Each scene shows the same named points in several views. A view is turned or mirrored, shifted and resized as a whole, has a little noise and may leave points out.
In the rows, 128 means zero.

Scene 1
View 1
<208>: [ 79 148 141 170 162 145 107 108  91 121 158 148 129  98 141  97 156 130
 142 145  59 146 132]
<79>: [111 167 125 122 104 178 111 154 160 128 214 198 136 127 146 131 169 156
 120 154 109 183 128]
<61>: [ 99 133 139 142 122 170 100 126 117 155 158 178 144 128 134 148 147 149
 123 121 118 187 127]
<226>: [128 125 167 188 162  65 139 108  90 163 103 147 109  93 129 112 140 151
 110 142  45 130 103]
<70>: [ 91 139 139 157 141 153 102 121 104 145 150 166 133 119 144 130 141 152
 125 132  87 167 129]
<192>: [ 97 163 126 145 162 146 101 134  97 123 172 145 130  99 151 108 176 114
 174 110 106 146 145]
<24>: [116 144 142 157 160 108 113 130  94 144 138 144 122  97 147 119 167 127
 150 111  98 139 127]
<180>: [116 153 149 149 149 106 124 122 106 141 150 167 124  93 129 115 177 117
 145 121  97 149 117]
<279>: [101 142 126 148 161 151  77 134  75 152 139 138 139 113 153 138 159 113
 177  71 155 150 148]
<98>: [130 145 153 154 115 123 143 133 150 151 169 193 122 120 137 129 144 182
  79 178  58 170 100]
<229>: [127 141 111 179 151 135 106 172 126 144 167 134 111 129 196 128 117 205
 109 154  63 137 154]
<102>: [ 98 138 158 149 141 128 113 105  93 151 137 172 135 101 116 123 165 114
 137 112 104 166 110]
<144>: [118 137 118 158 170 136  78 156  76 160 128 116 127 117 181 143 146 140
 172  64 148 141 158]
<89>: [121 131 155 138 109 145 114 130 132 171 154 199 140 134 128 159 143 163
  92 132 117 193 109]
<263>: [109 114 166 174 159  90 117  99  76 175  95 148 130 108 130 136 136 137
 121 108  85 150 110]
<191>: [100 146 146 144 133 142 114 121 113 143 159 180 135 109 126 125 167 135
 130 134 101 169 118]
<123>: [116 108 153 159 168 105  87 123  51 188  75 127 136 113 146 161 141 117
 161  44 161 148 130]
<221>: [ 86 157 118 150 145 187  85 139 115 124 196 152 137 118 162 120 153 148
 150 135  99 158 155]
View 2
<123>: [171 159 107 136 102 133  75 147 116 137 154 145 169 111  96 135 116 137
  72 119 169 102 120]
<61>: [145 153 127 155 155 166 113 105 114 141 124 119 147 129 116 153 111  99
 112  94 153 142 155]
<144>: [172 154  97 124 107 145  86 149 122 137 132 150 149 103 105 141  79 142
 111 118 173  91 129]
<208>: [119 138 123 141 138 201  97 126 123 105 101 138 152 108 136 118 106 131
 130 114 117 135 126]
<221>: [135 161 122 132 154 194 106 122 123 134  93 125 139 116 129 139  74 121
 149  88 161 137 144]
<263>: [144 114 114 161 117 163  94 125 120 106 148 143 158 116 114 131 140 124
  85 138 111 110 127]
<98>: [117 114 118 170 168 180 146  80 113 108 114 140 133 120 128 158 115  85
 122 117  92 149 181]
<102>: [127 153 127 152 136 174  96 118 114 120 124 137 169 111 112 127 125 117
  89 115 132 147 136]
<24>: [136 146 111 142 121 172 104 130 115 114 118 159 159  96 110 130  99 130
 100 130 125 125 138]
<192>: [133 170 119 137 128 178  94 128 114 128 106 150 164  96 108 126  93 133
 100 113 146 146 136]
<191>: [125 155 127 150 150 181 111 108 112 124 116 137 157 111 115 136 113 109
 102 106 133 153 154]
<180>: [122 150 119 151 130 178 111 118 113 113 113 158 162  96 109 129 106 122
  96 125 119 151 148]
<226>: [123  95 109 167 118 175 112 116 120  84 130 163 148 104 125 134 135 125
 100 154  74 113 138]
<279>: [158 176 114 127 117 159  83 144 114 144 126 141 162 106 101 128  89 137
 100 106 181 122 123]
<70>: [144 125 112 155 140 170 109 113 117 122 130 129 141 127 123 148 113 111
 121 111 133 117 144]
<79>: [125 166 124 148 177 184 140  86 112 141  91 133 137 113 118 156  79  89
 135  84 149 171 189]
View 3
<70>: [143 137 119 130 128 152 101 106 131 148 122 110 143 103 125 142  92 126
 131 142 131  96 152]
<263>: [122 143 148 120  96 154 107  84 101 131 126 130 177  91 104 141 109 123
 125 126 165 119 171]
<226>: [132 144 133  99  66 158 107  86 105 123 136 123 181  92 109  97 111 149
 123 116 158 109 167]
<24>: [135 140 130 104 104 166  98 109 140 138 120 141 179 100 136 134 107 114
 138 145 136 112 165]
<79>: [184 147  79 139 137 133  83 123 160 165 105 135 127 116 143 141  95 146
 141 168 100  74 125]
<192>: [136 137 129 110 125 167  85 116 139 147 122 150 168 103 152 157  99 108
 154 160 129 106 166]
<229>: [169 144 103 121 112 152 124 103 187 136 123  80 149 118 111  90 102 121
 104 126 115 103 144]
<98>: [177 151  88 133  97 126  96  96 121 149 117 115 140 105 115 106 106 175
 126 135 131  76 133]
<61>: [161 153 104 150 136 129 100 101 137 157 105 128 143 110 111 160 107 130
 123 152 130  87 128]
<89>: [162 160 104 155 122 118  99  91 120 157 104 132 148 109 103 153 111 144
 123 150 138  84 128]
<102>: [131 140 132 120 115 155  87 103 109 148 122 146 162  94 132 158 100 130
 144 148 145 103 159]
<208>: [136 124 129 104 118 172  93 116 126 139 144 111 142  97 146 123  84 131
 146 137 127  98 170]
<191>: [147 145 115 127 120 148  87 110 123 153 118 141 151  99 133 149  99 135
 143 154 136  93 151]
<221>: [152 130 109 122 155 163  94 127 164 153 125 108 134 109 150 142  85 116
 140 155 106  97 152]
<180>: [142 142 123 106 100 159  85 111 125 145 118 155 174  99 140 136 105 131
 148 150 134 102 164]
View 4
<180>: [ 95 129 145 157 124 124 134 141  87 123 126 130 124 152  94 143 130 131
 136 133 100 115  98]
<263>: [115 148 140 165 113 113 112 118  82 104 130 110 110 131 125 116 123 137
 160 132  89 135 109]
<192>: [ 96 119 158 159 111 130 143 135  89 128 126 140 128 153  89 141 135 133
 120 151 113 127 108]
<123>: [116 144 175 173  99 106 137  97  84 127 114 129 113 125 124 117 157 156
 135 148 124 150 142]
<229>: [140 152 138 103 108 133 128 186 123 120 143 141 115 155 125 130 124 175
 133 165  59 109 110]
<191>: [103 129 129 152 120 126 130 150 106 131 124 131 129 159  93 119 136 123
 130 147 112 118  98]
<79>: [111 128 116 125 125 134 141 191 140 153 121 148 136 183  83 122 149 128
 112 153 115  93  93]
<89>: [123 149 109 141 128 111 122 157 129 140 108 125 122 159 110  96 151 128
 141 139 116 107 104]
<70>: [120 133 129 145 107 129 124 154 114 126 134 133 122 157 109 111 133 137
 132 159  99 126 102]
<279>: [108 124 173 162  97 125 146 117  94 133 124 144 116 143 106 128 153 152
 114 165 126 144 134]
<144>: [122 139 184 147  94 115 146 122  90 126 125 145 114 133 122 133 150 177
 118 165 108 145 145]
<208>: [104 101 145 157  97 151 128 146  90 110 160 135 122 156  97 128 108 121
 125 175  88 139  88]
<221>: [116 112 143 131 100 142 141 168 122 136 140 152 128 164  96 122 137 142
 107 181 104 127 105]
<98>: [119 152  97 127 135 123 115 185 128 125 124 121 124 165 104 116 125 126
 151 131  80  91  79]
View 5
<24>: [122 115 135 120 100 128 116 164 145 134 115 156 129 125 123 155 109 107
 134 137 132 111 139]
<221>: [106 132 149 118 104 127 123 143 103 143  81 125 113 138 103 186 100 116
 153 108 126  92 143]
<263>: [128 114 136 131 109 132 140 157 173 121 129 181 143 129 113 126  95 132
 123 137 111 110 138]
<208>: [114 103 140 117  89 127 121 151 126 145  97 160 131 145  92 173  91 128
 140 135 127 104 152]
<191>: [144 119 132 128 113 123 145 152 117 132 111 148 113 134 108 167 105 117
 144 127 121 105 134]
<279>: [ 97 139 148 126 104 123 116 153 124 105 115 150 139 105 145 166 114  99
 132 101 130 114 133]
<98>: [170 118 132 125 127 138 153 144 146 171 105 139  87 161  78 147  98 133
 152 155 106  84 129]
<70>: [124 128 145 126 114 132 139 143 132 138 104 147 119 140 101 162  96 129
 145 121 114  97 137]
<144>: [ 83 152 162 121 104 132 102 158 149 117 110 142 137 102 155 147 116  99
 130 107 126 104 133]
<180>: [141 108 124 124 101 124 124 164 135 137 115 157 122 130 115 161 107 104
 139 149 132 113 137]
<89>: [161 139 140 136 141 129 167 140 132 135 118 135  92 134 108 146 104 128
 152 120 101  97 116]
<61>: [136 139 143 130 125 127 153 139 117 128 109 134 107 130 110 163 103 125
 150 109 109  97 128]
<123>: [ 99 145 152 133 111 124 130 153 152  90 132 164 152  94 159 137 112 103
 123 103 121 118 127]
<102>: [138 107 131 128 108 120 144 155 130 121 121 163 131 126 113 161 101 117
 137 129 118 114 139]
<226>: [134 101 129 121 103 140 130 164 189 154 124 183 133 143  97 123  94 133
 127 169 116 103 144]
<79>: [157 136 139 126 127 123 142 140  94 159  95 107  77 146 100 187 111 109
 168 122 122  86 126]
<229>: [ 99 147 164 113 115 151 108 143 167 180  84 124  95 153 102 142 102 127
 146 134 113  73 138]
<192>: [120 117 131 123  95 119 120 161 117 127 108 149 128 120 126 177 108 100
 138 128 138 115 139]

Which points are out of place in each view (at most two, in the order of its rows)? Write none if all are in place.
view 1 => <192>, <123>
view 2 => <70>
view 3 => <61>
view 4 => <208>
view 5 => none
